A landscape with many peaks, sampled at points; each row gives a point and its height.
From any point a climber steps to the highest of the 6 points nearest to it. It stops when none of these is higher. Distance is the straight distance between rows; heights are no part of it.
num h=39.3: [110  83 101 107 109 102  99 139 104 118  96 102  82  91  95  95 114 101
  92 103  80 132 101  87 113  98 105  87 111  92 106 110  82  98  95  84
 116 100 131  92 105  87 122  96]
beki h=53.0: [ 99 114 129 125 114  90 106 136 100 158  83 111  99 118  91 108 132  91
 108 114 107 115  84 120 152 100  87  72  97  71 111 112 105  84 117  97
 121  98 120  88 113  68 140 102]
gak h=48.0: [ 99 120 103  87  94  87 102  99  92 107  96  94 110  98  97 122 106 102
 125 100 114  89  93 101 106  92  92 108  91 106  87  96 116  97 112 114
  98  84  81  81  88  96 108 104]
momi h=20.9: [102  80 108 109 104 107  97 122 104 109  94 105  84  84  97  95 104  96
  97 102  72 117  98  89 105  89 105  85 110  94 106 101  85  94  97  89
 117  98 127 106 102  96 110  96]
sav h=62.6: [105  94 102  94 107  94  91  99  95 103  99  93 112 101  97 100 111  92
 112 101 103 106 110 107 104  95 104 105  97 104 100  94 107 101 106 113
  94  94  91  92  94 108  85 102]
bufu h=0.6: [ 87 106 100 101  92 103 106  64  91  87 107 102 117  99 123 113  79 112
 106  88 102  83 106 117  90  97  81 120  92 110  94 112 118 118  87 128
  85 112  85  94  86 122  86 100]
guro h=36.9: [ 86 129 116  95  95  96 122  73  95 102 103  99 111 103 113 118  98 114
 118 100 112  68  81 111  90  96  85 113  85 110  88 103 132 106 112 127
  93 100  66  83  90 102  97 111]
kagus h=50.4: [ 95 113 111  92  99  98 103  71  95  98  99  99 111  99 112 116  85 108
 118  94 108  82 101 108  91  95  90 118  86 109  87 107 117 106  94 126
  90 102  85 101  87 114  98 102]
suf h=48.1: [ 93 114 112  86  99 101 106  83  92 104  99  92 117  97 105 114  93 110
 122  97 103  77  97 107  96  97  93 115  80 111  86 103 120 104 107 123
  89  95  82  97  84 108 101 100]
noni h=21.3: [ 96  89  85  93  89 111 101 105 102  81 110 107  92  97  98  92  90  94
  93 102  94 104 103  89  98 102 115  95 110  98 119  95  92 108  87  85
 109 106 104 129 115 100  91 100]
kep h=50.0: [110  95 115 111 117  92 105 126 108 139  81  98  87 105  96 100 107  98
 100 103 104 109  91 101 129  99 103  85  90  77  95 111  92  81 107  88
 121  87 122  93 113  73 120  96]
fopat h=57.2: [ 98 111 115 129 115  86 109 115 100 144  83 110  92 113  95 104 124  99
  93 115 104 103  80 104 125  97  96  74  83  84  94  99 103  80 125 107
 107 102 110  77 100  80 120 106]
Gero h=42.6: [114  86  81  87 103 116  86 121 104  69 105  96  88  75  91  91 102  90
  72  92  80 127 108  82  84 108 133 100 117 107 113 114  77 107  96  66
 118  98 121 133 108 109 103 103]
vedum h=35.3: [ 79 134 121 101  95  89 120  72  96 107 107  99 113 108 107 115 110 111
 121 100 112  68  83 112  90 102  81 114  83 105  90  97 136 105 115 133
  88 107  65  82  92 105 100 111]
kimud h=42.1: [ 97 100  91  91  89 103  95  79  99  85 109  94 111  95 110  99  84 109
 105 108 108  92 108 103  84  99  83 117  94 111 105 102 105 113  80 119
  85 105  96  99  83 120 101  93]
Dizuz h=53.4: [ 92 118 123 132 113  90 107 119  94 155  89 106  96 119  87 110 128  91
  99 116 105 108  85 114 131 103  89  77  78  88  97  99 109  83 131 109
 107 109 102  72  94  78 136 101]
vikeb h=54.2: [117  80  95 107 105 105  91 130 107  96  93  95  89  90  96  85 113 104
  88 100  79 133 102  73  93 106 113  81 118  89 114 101  67  96 100  70
 122 105 128 105 115  85 114 101]
mepo h=48.8: [ 96  93  78  83  89 111  97 102 110  80 111 101 105 103 102  82  86 100
  85  99 102 102 106  99  89 104 114 102 106 103 116  90  97 110  82  93
  97 102  92 126 110 103  82 100]
doki h=58.8: [ 95 114 121 127 117  90 106 128  99 152  82 107  99 115  90 105 129  99
  94 116 105 105  80 112 133  99  92  73  84  78 102 102 107  78 124  96
 111 102 110  77 101  76 133 101]
Nalit h=55.3: [ 86 114 120  99  97  97 111  65  93  96 109  94 120 107 120 118  92 117
 117  93 111  72  94 118  93 101  89 119  81 109  86 105 131 106 110 130
  89 108  73  95  89 108  91 114]
soz h=31.6: [ 80 132 117  92  96  86 120  87  95 114  89 106 107 106 104 120 108 102
 126 103 111  71  86  99  99 100  79 109  92 102  95  97 133  96 119 129
  90  98  75  75  97  99 102 101]
div h=26.5: [ 94 104  90 102  85 103  96  73  95  83 111 102 115 100 115 104  78 110
 103 103 106  81 107 102  80  92  77 114  99 110  97 102 110 118  77 123
  85 109  90  99  87 123  97  94]
zagak h=25.5: [100  89 107 103 100 101 100 109 100 114  96 104  87  93 101 103 114  83
  99  93  93 108 103 107 120  94 110  90  96 100 101  94  95 101 105 104
 106 102 103  98 101 101  83 101]
veru h=46.8: [104  96  81  84  90 107  85  86 103  70 111  91 111 104 100  82  80 110
  83 100 110  95 109 101  69 101 100 106 101 118 104  88  97 114  83  92
  81 111  91 114  91 115  88 100]
likof h=39.9: [112  77 113 113 112 103 106 127 110 129  92  97  81 101  94  97 115  92
  99  99  96 120 103 100 121  99 103  91  99  89 102 118  86  89  98  87
 120  93 127  93 111  78 124  92]
gat h=37.6: [ 91 124 112  89  96  94 109  84  89 106  96  97 113 104 105 125  98 112
 119  99 110  73  87 107  98  91  89 113  87 113  90 102 125 105 111 125
  95  95  78  87  86 100 103 104]
zali h=40.4: [114  84  93 106 107 109  94 124 102  84  91 102  90  91  90  88 106 103
  86  99  81 131 105  75  90 106 118  81 114  96 111 101  68  88 104  68
 125 102 124 112 118  90 109 100]
mesuf h=48.5: [107  89  87  86  94 118  91 105 110  69 115  97 102  92 103  79  74 102
  80  90  92 111 106  92  84 111 127 111 115 100 112 107  94 111  77  81
  97  96 104 142 103 113  85 105]
Ludul h=33.6: [ 77 137 124 106  92  83 122  67  92 101 111 100 109 112 108 108 115 116
 126 102 117  69  89 112  91 105  75 114  91 107  92  92 141 110 116 133
  81 110  63  71  88 108  99 110]
tema h=64.4: [106  87  95  98 101 108  92 110 105  82 106 107  84  88  94  97  93  89
  95 101  84 106 105  81  92 101 112  93 121  94 110  98  82 102  85  77
 116  95 116 122 116  96 106  96]
lafin h=51.4: [ 98 100  91  92 101  96  95  82 105  83 103  94 115  99 105  99  94 104
 103 111 110  98 107 102  81  98  88 112  96 108 102  93 105 112  85 117
  85 102  97 102  86 122  98  89]
kerap h=28.0: [ 94  88 101 101 104  98  99 107 100 104  98 107  98  96  96  93 106  89
  97 101  91 107 104 102 111  96 105  93 106  96 113  87  95 102 105 103
 104 100 104 106 104 107  81 100]
Fen h=41.4: [ 99  88  95  91 103  98  93 100 101  93 101 107 106  98  99  93 102  91
 103 103  96 110 105  99 105  94 100 101 107  97 120  87  97 105  99 109
 102 107 102 106 103 105  80 102]
rido h=39.6: [ 94 119 122 134 109  81 106 101  93 139  97  98  93 113  92 111 118  93
 120 116 101 103  91 110 132 103  84  84  90  92  85  92 106  87 132 117
 101 101 101  60  92  93 124 107]
Fuvav h=42.2: [114  85  76  89  95 117  90  82 113  53 107 100 106 100 105  77  71 111
  74  89  96 100 109 103  64 113 107 123  97 121  99 103  92 111  74  82
  76 110  97 134  93 122  65  92]
venub h=62.7: [102 106 118 124 116  86 106 128 103 152  78 108  95 114  93 109 118  97
  96 109 105 106  83 109 133  91  94  72  84  82 105 105 101  81 119  93
 116  99 114  89 107  70 130 104]
naz h=20.8: [ 95  89  87  96  94 106  96 105 105  85 110 112  93  97  98  94  93  89
  93 102  92 100 107  87 100 103 115  93 114  95 120  93  90 106  83  88
 108 102 106 121 121 101  91 102]
dipa h=52.1: [101  97  79  85  94 105  95  90 107  80 108 100 107 104  99  85  93 104
  91 105 111 104 109 101  80  99 100 105 101 106 119  89 102 111  83 100
  92 107  95 110  99 113  90  97]
dedom h=42.3: [106  93  77  95  90 113  85  75 101  65 111  90 113 103 104  88  71 116
  85  94 107  85 107 101  59 104  99 119 102 120  89  97  91 112  79  92
  73 114  96 117  93 116  82 103]
Zuze h=27.4: [ 91 103  82  97  83 107  93  72  92  71 115 100 115  95 114  99  75 117
  95  96 105  77 109 108  71  91  84 113  97 112  92  98 100 116  77 113
  79 108  92 103  81 123  97  96]
torog h=11.8: [102  80 110 104 105 103 101 117 108 123  89 102  81  90 100  99 108  91
  97  99  82 114 100  98 117  95 110  87 102  97 101 102  83  94  91  94
 116  98 119  99 104  90 109  93]
Sepa h=33.7: [ 88 130 107  87  97  88 115  89  96 112  95 100 106 110 103 123 100 101
 124 102 109  74  84  97 103  97  85 107  92 104  88  99 126 100 113 122
  95  97  79  80  95 101 105 100]
tuv h=57.0: [102 101 114 120 115  93 108 110 102 142  83 107  94 111  92 108 117  96
  95 104 107 102  82 103 124  93  98  80  81  85  97 101  94  77 120  95
 112  98 107  86 110  75 109 107]
geles h=46.6: [103  99  85  88  90 105  93  84 103  75 108  97 109 106  95  87  91 111
  92 112 108  95 107 105  75  93  93 106  97 115 110  88 101 115  80 104
  86 104  93 107  95 119  98  91]
Kuro h=43.0: [100  98  81  94  86 107  89  79 100  71 115  95 110 102 105  93  83 108
  89  98 112  86 106 101  64  98  96 109  98 119  98  86  99 115  79  99
  73 108  96 115  85 117  95  99]
lom h=31.7: [ 79 134 131 112 100  78 130  72  94 114 105 102 109 112 104 107 120 103
 139 111 112  74  91 113  93 106  73 112  90 101  89  94 139 100 117 141
  82 112  57  68  90 101 101 108]
foro h=6.6: [103  82 111 107 102 102  95 119 104 114  93 105  83  87 100 100 106  91
 101  96  80 109  97  89 114  92 108  87 108  95 107  96  82  95  97  92
 113 102 124 104 105  95 101  97]
noro h=39.1: [103  87  85  89  92 114  90 113 103  69 116 101  84  86 103  97  88  91
  84  95  90 108 108  88  91 104 127 102 117 101 112 104  84 104  83  76
 111  96 109 134 115 102 102 103]
dufe h=22.3: [ 94  86  97  98 100 101  96  99 110  95  99 113 103  95 100  92  96  90
  94 102  94 101 104  95 104  99 103  95 110  96 118  90  96 105  95 102
 100 105 105 115 105 100  82  99]
dev h=68.3: [102 105 120 118 115  92 102 130 102 147  80 104  99 111  94 104 115  99
  96 102 104 109  82 105 132  89 101  78  86  76 101 109  93  82 121  91
 119  94 114  92 106  73 121 101]
Puzag h=45.5: [103 102 100 102 100  86 104  99  91 113 104  95  91 100  99 110 116  93
 108  98 111  98 102 107 124 102 100 101  92 101  87  94 106  96 115 108
  97  92  88  78  94  94  94 108]
Dar h=12.3: [ 93 105 113  99  96 105 109  58  93  92 107 101 119 103 118 113  84 108
 110  88 106  81 108 117  88 103  80 124  89 107  86 112 122 109  95 127
  85 107  85  98  84 120  85 101]
mani h=20.7: [ 82 122 125 114 102  81 117 100  85 130  82  98 109 109  93 117 102  92
 133 106 103  87  89 106 119  97  79 104 102  97  86  94 124  87 129 126
  96  94  80  57  95  97 111 101]
buge h=44.6: [106  88  81  83  95 124  91  88 114  62 105 101 107  98 110  77  67 112
  68  87  94 107 108 101  68 116 108 121 103 112 102 110 101 107  74  84
  82 101  98 135  99 120  71  90]
Tukev h=22.7: [ 81 120 122 125 102  81 108 106  82 136  89  97 105 111  90 117 109  92
 129 109 103  95  94 110 131 104  78  91 102  93  86  92 116  86 129 117
  92  92  97  60  90  95 118 104]
Limu h=47.1: [110  84  85  87  96 116  85 116 108  66 118  98  95  85 100  88  79 101
  84  90  86 119 102  89  84 107 129 112 119  99 112 111  92 107  84  79
 104  92 111 146 106 113  93 110]
Ruter h=29.6: [ 99 111 114 123 104  75 107  98  91 120  97  97  99 106  84 112 118  94
 111 108 108  97  90 102 129 103  89  85  98  92  82  94 107  83 135 106
 101  96  99  71 105  88 108 106]
rav h=54.6: [103  90 100  95 102  96  93 103  95 103 100 102 104  96  97 100 110  87
 106 101  99 110 109 108 107  97 106  96  98 101 108  86  99 102 105 112
  98 100  99  94  94 103  86 104]
guva h=35.5: [100  93  85  87  89 113  91 109 104  75 114 102  90  91 101  90  84  95
  87  94  91 106 104  89  95 109 123  99 118  97 117 102  93 112  81  83
 107  97 105 136 111 102  95 103]
kuz h=41.7: [ 97  96  81  86  90 105  96 100 107  79 107 101 106 104  98  86  87  97
  92  99 101 102 107  96  92 101 109  99 109 102 122  90  98 110  85  94
  99 105  95 114 110 104  87  97]
boza h=47.9: [117  82  73  91 109 126  96 130 107  73  96 104  88  76 100  73 111  96
  62  88  69 138 114  76 102 111 132  93 114  95 118 123  67 100  98  57
 141  98 122 130 120 108  99  95]
Ketor h=35.8: [103  93 114 109 111  94 111 113 104 135  86 102  85 103  98 107 110  93
  97 100  98 107  96 106 124  97 102  84  87  86  93 111  87  87 101  90
 116  91 113  97 114  79 110  95]
Duko h=49.8: [105 110 110 125 114  85 107 104  94 133  91 111  88 112  92 108 122  92
  99 110 108  98  83 102 123 102  95  81  86  86  87  93  95  82 124 104
 107 100 102  75 110  86 103 106]
vime h=23.8: [ 88 117 110 108  98  76 114  96  90 116  86  98 103 102  91 117 104  98
 128 108 109  87  91  97 118 102  79 100 105  94  88  98 121  88 121 117
  95  87  84  68 101  97 109 100]
napel h=37.3: [117  88  80  98 108 118  93 124 101  87  87 102  86  92  95  78 113  99
  74  88  76 134 111  79 100 109 121  86 116  93 109 106  64  94 104  64
 131 104 121 118 128  93 106  97]
vilan h=16.5: [ 90 108  97  98  92 106 101  65  91  87 104 100 115  94 117 110  85 110
 109  97 105  84 111 111  87  96  82 119  91 113  90 108 119 113  85 126
  85 107  90  99  85 123  93  93]
Vefa h=30.8: [ 98  90  86  88  94 109  96 101 107  81 110 107  99 103 101  88  86  92
  90  98  99 102 109  93  95 102 109  97 115 101 123  94  96 108  87  89
 106 103  96 119 112 106  87  99]
Vil h=43.7: [ 98 101  88  93  90 105  89  80 101  79 107  98 113 101 110  98  88 110
  98 107 106  89 107  99  74  96  82 115 100 113 104  96 108 114  81 111
  82 112  96  98  85 122 102  93]
kekik h=40.3: [108 106 103 118 111  81 107  95  97 122  95 102  86 108  98 113 119  88
 103 106 110 100  96 106 123 104  99  84  87  93  84  94  93  89 120 107
 107  94  97  78 110  89 101 102]
nev h=40.1: [112  82  81  90 104 118  76 117 102  59 108  96  91  75  96  90  91  88
  73  88  81 123 106  86  82 110 131 109 117 102 116 110  81 105  89  71
 106  95 121 140 110 119 100 103]
Mitum h=40.9: [105  96 104 100 103  94 103 104 100 113  99  99  89  98  96 109 118  85
 102  94 103 101 103 112 119  98 108  94  96 106  91  92  97 100 112 106
 102  99  93  86 100  93  88 105]
Virov h=30.3: [110  82 112 108 109 106 100 128 109 123  88 103  80  90  99  99 113  95
  98  96  83 126  99 102 119  93 103  89 104  92 103 107  84  93  94  88
 116  99 125  94 102  84 114  89]
riki h=42.8: [ 99  89  86  88  92 118  90 109 103  78 116  98  98  92 100  84  77  98
  84  90  93 106 109  92  87 109 128 108 117  99 119 103  91 109  80  80
  99  94 100 140 104 107  90 108]
Bepot h=44.3: [104 113 102  93  95  82 104 103  86 111  98  93 102 106  95 116 114  98
 123 101 115  96  97 104 115 100  90 104  95 107  84  92 112  98 110 108
  98  83  86  76  93  94 103 100]
toli h=27.1: [ 80 128 117 102  98  78 117  91  84 119  84 102 108 109  97 117 102  98
 127 108 104  81  87 100 109  94  80 102 101  94  93  94 132  90 122 122
  93  89  75  69  96  92 105  97]
kono h=45.4: [ 95  93  84  82  89 116  96 101 110  77 110  96 101 103 106  80  78 105
  83  92  98 103 109  99  88 100 123 104 107 107 114  95  93 114  86  83
  95 100  97 134 102 106  86 107]
bol h=60.4: [115  82 111 106 113 102 102 139 109 128  90  96  82 100 100  90 123  96
  93 100  92 128 108  99 123 100 107  94 110  85 107 111  77  89 101  86
 121  97 133  89 110  74 127  96]
Rupif h=53.5: [ 87 105  90  99  83 106 102  70  92  77 115 106 118  99 118 105  82 116
  99  96 104  80 109 108  78  91  73 116  95 112  94 102 111 117  80 123
  77 112  87 101  82 124  92  96]
mureg h=20.6: [ 97  80  97 103  99 101  94 104 105  86 105 113  89  91  98  93  96  94
 101 105  88 103 104  89  97  96 109  90 114  93 115  93  82  97  90  90
 114 103 116 119 114  99  91  97]
nar h=33.8: [ 76 138 122 104  99  87 128  75  94 113  99 104 107 112 107 116 114 104
 125 112 114  71  84 106  97 101  76 111  86 103  93  94 139 102 120 133
  85 104  64  77  95  98 101 109]
lor h=58.1: [103 107 119 125 107  86 103 136 106 151  88 106  95 111  92 102 118 100
 102 104 111 109  82 107 141  93  98  70  98  71 106 109  91  82 118  90
 127  93 122  89 109  66 143 109]
Vas h=43.3: [111  94  81  90  90 114  86  75 105  63 109  91 110 102 100  84  78 111
  84  92 109  87 109 104  61 106 104 113 101 116  93  99  92 114  82  90
  72 108  96 120  89 117  79 100]
sapo h=38.8: [100 101  80  97  85 109  88  78 101  71 116  97 110  99 105  93  75 117
  92  98 105  83 107 101  66  94  89 109 105 116  93  95 101 117  79 103
  72 109  98 110  88 122  92  99]
nokil h=55.7: [104 111 107  86 102  92  98  95  95 105 102  90 109 101  98 113 102 100
 120 100 109  94 101 109 107  95  96 111  91 109  89  97 116 102 105 114
  94  86  88  87  82 102  97 101]
duk h=53.1: [111  82  78  86  96 117  90 108 106  64 116  97 105  89 106  81  66 101
  76  85  90 115 103  89  81 113 125 118 115 101 115 113  94 108  77  80
  91  93 110 145 105 120  85 105]
bago h=52.8: [102 103 103  90 102  99  95  76  96  92  98  96 116 100 106 108  91 105
 112 106 105  97 104 104  90  96  89 120  95 113  98 107 114 109  87 121
  87  97  90 101  83 116 101  95]
Nipez h=31.3: [ 98  92  74  95  81 113  88  65  90  56 116  96 116  98 112  92  61 116
  90  80 105  78 113 103  60 103  92 124 111 109  85 107  93 116  76  94
  61 105  88 112  90 116  71  97]
bigod h=33.5: [105 101 101 105 110  90 102 104  96 118  99 100  84 104  94 106 120  86
 104 100 104  98  98 108 119 101 102  90  90 100  87  99  97  91 111 104
 105  95  99  80 109  88  95 105]
fosib h=43.5: [117  87  84  90 109 114  93 117 106  78  95 100  85  87  87  83 112  97
  75  94  79 131 113  75  87 116 125  95 117  99 111 107  67  94  94  60
 127  99 118 122 123  92 109  97]
Girit h=7.9: [ 93  85 108 105 101 103  96 110 106 100 103 110  90  86  99  96  98  87
 101 106  81 104  98  92 103  96 112  89 111  90 112  92  87  99  98  94
 111 103 119 110 104  99  94  98]
Lepiv h=65.6: [115  85  79  88 107 127  93 121 106  75  97  97  86  83  95  78 109  94
  60  87  73 139 113  78  97 110 133  97 117  98 116 116  67  99  98  58
 136 102 125 132 120 100 102  90]
labak h=4.2: [ 97  82 108 105 105 103 100 112 102 113  95 108  87  89 103  99 106  81
 101  98  84 106 100 100 116  92 111  89 103  95 103  93  87  95  98  96
 107 103 112 106  99 101  87 103]
vomok h=46.7: [111  81 105 109 109 104  96 142 113 121  94  95  89 100  95  88 123  94
  96  95  83 134 101  95 121 101 109  91 112  85 109 110  77  93  96  86
 124  99 131  92 111  84 127  94]
kap h=64.8: [107  97 112 114 113  94 109 105 100 131  90 107  86 108  96 109 116  93
  98  98 106 100  90 105 122 101 104  82  87  95  88 102  90  80 113  98
 110  99 108  86 112  82 103 101]
favo h=34.3: [115  84  91 105 109 111  92 130 103  91  87  98  93  98  90  75 115 102
  81  93  76 133 107  73  98 108 122  84 114  88 114 104  61  86 105  70
 130 106 124 110 123  82 111 104]
nupa h=59.3: [101  98  87  89  96 101  91  92 108  88 105 105 112 106 100  95  97  99
  95 112 111 101 111 103  86 100  94 109 103 103 115  89 104 110  91 110
  97 104  93 105  99 115  91  97]
Zab h=45.2: [105  90  85  84  96 118  91  98 108  74 110  91 108  99 101  76  72 111
  74  88  97 103 107  97  79 107 119 110 104 107 111  97  98 110  80  83
  88  99  98 140  94 113  80 100]
Vudis h=58.3: [100 113 123 123 111  90 106 136 102 161  81 109  98 119  91 107 129 100
 100 113 105 106  83 112 141  94  93  71  88  73 109 106 104  80 117  97
 118 100 112  82 105  68 138  99]
Vedu h=62.4: [107  99 100  86 105  96  91  85  96  95  99  88 114  97 100 105  99 106
 116 106 106  97 108 106  96  95  97 113  97 108 100  97 112 102  97 121
  92  95  92  95  84 114  98  96]
pup h=40.2: [114  83  89  95 107 111  94 117 104  81  96 102  84  82  90  93 104  93
  87 101  82 117 108  74  89 108 117  89 114  96 111 107  75  99  95  70
 122 104 122 121 119  92 111  95]
mesi h=37.7: [109  78 102 107 102 107  92 127 101 102  93 102  87  86  94  87 113 102
  97 105  75 127 100  77  97  98 108  85 112  95 112  97  74  92  95  81
 118 101 130 103 108  88 113  96]
Fotu h=31.8: [ 88 126 113  97  92  83 117  92  87 115  88 103 108 107  97 121 105 100
 127 109 111  82  86  98 112  95  84 102  97  97  86  96 123  92 117 119
  95  93  84  72  96  96 107  96]
Supep h=35.6: [106  80 103 105 103 103  95 114 100  93  99 105  84  87  93  93  97  93
  98 107  82 114 103  78  94  95 111  86 117  93 108  93  79  94  96  80
 115  99 128 114 110  89 107  95]
Pupo h=63.8: [104  86 112 106 110 106 107 122 108 129  89 104  79  97  99 106 110  90
 102  96  92 110  99 106 123  98 103  91  94  94  97 108  89  91  96  89
 114 100 112  93 106  86 104  90]
ribid h=44.1: [118  88 113 114 116  95 101 132 113 134  90  90  91 104  93  97 113  98
  99  97 107 122 101 102 130  99 110  84 102  72 102 115  79  85 105  88
 118  90 126  92 115  67 128 103]
sovi h=37.5: [ 99  99  84  92  86 108  91  80  96  73 115  98 112  96 110  96  81 110
  94 102 107  84 105  98  70  93  86 112  99 115  97  97 104 115  79 107
  80 111 101 105  84 122 101 101]
vipa h=59.2: [102  95  90  94 103  98  96  99 104  90 103 100 110 103  98  93  97  99
 100 108 106 109 111 105  97 101  97 104 101 100 114  87 103 105  97 109
  94 102  98 105 102 108  86  96]
gafet h=42.0: [108  98 108 112 108  90 105  99 100 126 100 105  83 104  98 109 122  90
  96 100 103  99  94 110 129 105 105  84  87  96  86 103  94  88 113 100
 113  98 104  84 111  85  93 103]
pinu h=26.1: [ 88 117 114 123 102  75 110 100  84 130  91  96 102 110  91 113 115  95
 122 113 106  98  91 101 129  99  83  87 104  95  81  90 110  84 135 114
  95  99  96  63  93  94 115 110]
goneg h=43.8: [ 96  94  92  91  96 102  96 100 107  88 107 105 108 102  97  92  97  94
  95 106 106 107 109  98  99  97 103  98 111  97 123  86  99 107  93 102
 101 106 100 110 105 106  84  95]
pifef h=37.9: [116  82  86  93 104 118  90 116 102  73 102  94  83  82  89  94 102  91
  79  92  87 121 109  84  85 113 127  95 119 105 111 107  77 103  90  65
 120  96 121 126 113  99 110 100]
Nek h=40.0: [110  85  81  91  98 116  85 116 105  70 114  98  83  82  97  95 100  89
  83  93  88 114 106  86  87 108 123  98 121 103 113 107  80 108  84  70
 113  96 118 129 116 100 106  99]
fepiz h=39.8: [ 92 125 105  87  95  87 109  92  94 106  98  98 103 107 101 122 101 100
 126 106 114  81  96  95 112  92  87 106  90 104  90  96 123 100 113 115
 100  85  81  74  92  92 104  98]
Vako h=60.5: [102 103 104  84 107  91  94  91  94 103  95  90 111  98 100 106  95  99
 115 100 108  94 107 106  99  92  93 113  92 106  93  99 113 102 103 117
  93  94  91  92  82 108  98 102]
vali h=54.4: [108  94 123 116 115  89  97 134 106 141  84  97  95 105  91 100 111 104
 104  98 103 117  91 101 129  96 103  81  95  71  99 117  85  82 112  88
 120  90 126  92 111  66 125 108]
kolot h=34.4: [111  90 114 109 114  99 105 126 110 134  85 103  81 102  95 104 109  97
 100 100  97 117  96 102 123 100 104  86  93  81  96 114  84  90  99  86
 121  95 123  94 108  72 117  90]
Nuna h=33.0: [104  94 109 110 109  98 106 106 104 129  90 104  83 103 100 109 118  86
 100  99 102  98  92 109 121  96 106  88  90  97  91 103  91  94 106  96
 111 100 110  89 111  82  97  98]
Sanat h=43.2: [102  96  79  92  88 108  89  87 107  75 116  93 108 102 107  90  87 111
  91 108 108  90 105 101  69  96  93 106 101 115 100  91  99 115  80 103
  84 114  95 111  92 117  97  96]
mebo h=38.6: [103 114 100 102  99  80 111 100  89 112  99  97  97 101  90 112 116  93
 121 104 114  90 100 104 122 101  92  94  96  99  81  92 108  93 118 108
  99  83  85  69  99  91 102  99]
Bav h=68.6: [102  93 100  87 107  93  93  93 102  94 101  91 112 103  99  97 104  99
 105 106 103 105 111 105  96  95  93 107 100 105 110  90 104 103  98 111
  92  97  95  99  85 110  87  93]
Netip h=36.8: [ 98  93  77 103  87 107  89  68  90  62 116 100 114  98 107  89  64 117
  89  93 105  77 109 105  63  98  94 124 107 114  86 101  94 117  77 103
  68 106  91 112  88 117  82  98]
luza h=45.3: [ 88 117 110  89  95 100 102  78  99 102 101  94 118 102 113 123  95 106
 120  95 103  76  90 107  93  94  93 112  85 111  83 106 120 107 108 126
  91  98  78  93  85 105  98 111]
Kobak h=43.6: [106  89  83  90  91 117  88  75 110  61 108  91 107 103 101  74  74 109
  76  93 106  93 107 105  65 106 103 120 101 116  97  99  94 109  80  86
  73 112  98 126  96 121  73  96]
mifaz h=30.9: [ 75 128 124 101 102  85 119  86  93 119  81 106 112 109  99 120 104 101
 130 107 108  77  87 104 105 101  77 105  92 100  94  95 138  91 124 129
  94  99  68  71  95  98 101  97]
darok h=46.9: [108  92  83  83  92 117  88  88 107  70 107  93 108 101 106  76  73 112
  75  92 102  99 108 104  71 105 111 113 100 113 105 100  94 108  82  84
  82 106  95 133  97 115  79  97]
Rifug h=24.1: [103  90 112 104 110 101 108 111 107 129  84 102  82 100 104 107 112  96
  96 101  94 105  94 109 125  93 105  89  90  89  92 110  90  90 100  93
 116  96 115  98 112  81 107  94]
Labo h=43.1: [115  82  83  88 105 122  86 122 104  65 102  95  92  76  98  88 108  89
  66  85  73 132 109  85  81 110 131  96 117 101 118 112  74 102  93  61
 123  99 122 134 112 115 101 101]
fek h=32.3: [ 81 134 131 105 101  82 127  80  94 124  95 103 110 110 102 116 114 100
 134 109 110  76  86 104  93 104  73 109  94  99  92  92 139  95 121 140
  82 106  67  68  94  98 101 105]
zet h=52.9: [105 105 103 100  98  88  95 101  90 105 102  95  96 103  97 110 116  91
 113  98 106 101 108 108 113 100 104  96  92 105  91  93 102  97 109 104
 103  91  87  80  94  97  92 105]
Folod h=42.4: [104  84  82  93  95 112  91 112 107  73 109 109  83  84  93  93  93  90
  92  96  90 112 107  84  91 103 119  95 119  98 110 104  86 103  87  71
 110  96 114 132 113  96 106 100]
bage h=38.9: [ 83 128 120 103  97  94 115  70  97 102 108  98 116 111 114 114  97 116
 116  96 117  69  86 111  90 102  85 118  83 108  85  96 130 108 117 127
  90 105  68  91  89 108  91 112]
fekab h=29.1: [ 92  98  81  97  79 108  96  74  93  68 122 100 116  97 115  95  66 118
  93  98 105  78 108 100  67  92  86 116 103 111  88  99  99 119  79 104
  70 108  88 105  82 124  87 102]
bame h=35.2: [ 77 130 121 106  91  89 122  73  94  98 117  99 114 109 110 114 108 119
 120 100 114  70  89 117  85 102  78 118  85 111  89  96 138 112 120 132
  83 106  63  80  88 103  91 116]
Zirif h=52.0: [105  97 114 114 118  94 108 115 102 138  86 102  89 106  90 106 110 100
  98 102 101 106  89 102 129  95 106  83  83  83  97 106  89  78 109  93
 113  98 115  90 114  76 112  96]
gul h=52.4: [ 99  94  83  86  92 115  92  97 108  76 108  92 109 107 103  79  81 107
  79  98 106  99 108 103  74 100 113 107 102 113 111  91  94 109  86  91
  90 110  92 124  95 113  86 102]
zado h=32.1: [ 89 128 109  97  95  85 113  91  90 108  91 100 106 107  97 121 103  99
 126 102 114  83  87 101 115  98  80 101  96 103  89 100 120  92 118 118
  97  87  84  72  97  93 110  99]
Pivo h=28.5: [ 98 115 105 114 100  77 109 101  90 116  96 101  98 111  88 116 111  99
 119 105 111  93  96 100 125 101  86  93 100  94  82  93 107  84 125 110
 101  86  90  67 101  96 107  98]
Kogam h=68.2: [ 99  95  84  82  92 112  97 101 111  78 110  98 108 107 103  83  86 104
  82 103 105 101 107 104  84  99 108  99 103 106 116  85 101 112  81  91
  97 104  93 119 103 110  85  99]
Tutog h=32.9: [ 97 119 102 101  94  80 109 100  88 116  95 101 102 107  95 120 110  99
 124 107 112  87  96  98 119  99  82 101 102  99  84  95 117  91 121 108
  98  86  87  71  97  98 105 100]
zonot h=53.8: [ 97 111 114 131 118  85 107 105  95 145  90 106  94 113  93 110 123  96
  99 115 100 104  82 106 126  99  90  76  86  87  88  97 102  82 128 105
 104 104 107  72  99  84 118 104]
domam h=21.9: [107  88  67  92  81 116  89  75  99  46 123 103 108  92 116  86  68 110
  86  77  97  90 111 102  56 111  98 137 111 123  89 116  96 125  75  84
  59 108  85 113  83 123  64  83]
Pudup h=63.9: [ 95 111 107  86  98  92  99  84  94 102 104  87 110 100 102 112  98 103
 123  98 104  91 102 103 100  92  95 113  90 110  88 103 116 100 107 120
  92  92  86  94  77 103  99 100]
giko h=25.9: [108  92  74  95  86 119  82  67 100  54 113 102 105  97 111  84  72 110
  77  85 103  88 114 105  59 110  97 125 111 117  86 109  92 116  80  88
  64 110  93 114  90 127  65  91]

For each start below, name the point where the climber stops.
pinu: dev
domam: Kogam
mani: Pudup
Tukev: dev
Netip: Kogam
toli: Pudup
sovi: Bav

Call two points neighbours if one is among the 6 nearest of the other. Go from one point of each pair to the other, from neighbour to neighbour, staying as high as possible. Name the lowest point that can't be avoided.
Pupo / Lepiv: likof
tema / Kogam: nev
duk / bol: Mitum
bol / kap: ribid
Bav / Kogam: dipa
kap / dev: tuv
duk / Pudup: kono
tema / Lepiv: pup
Pudup / Bav: Vedu
Bav / Nalit: kagus
vikeb / Lepiv: zali
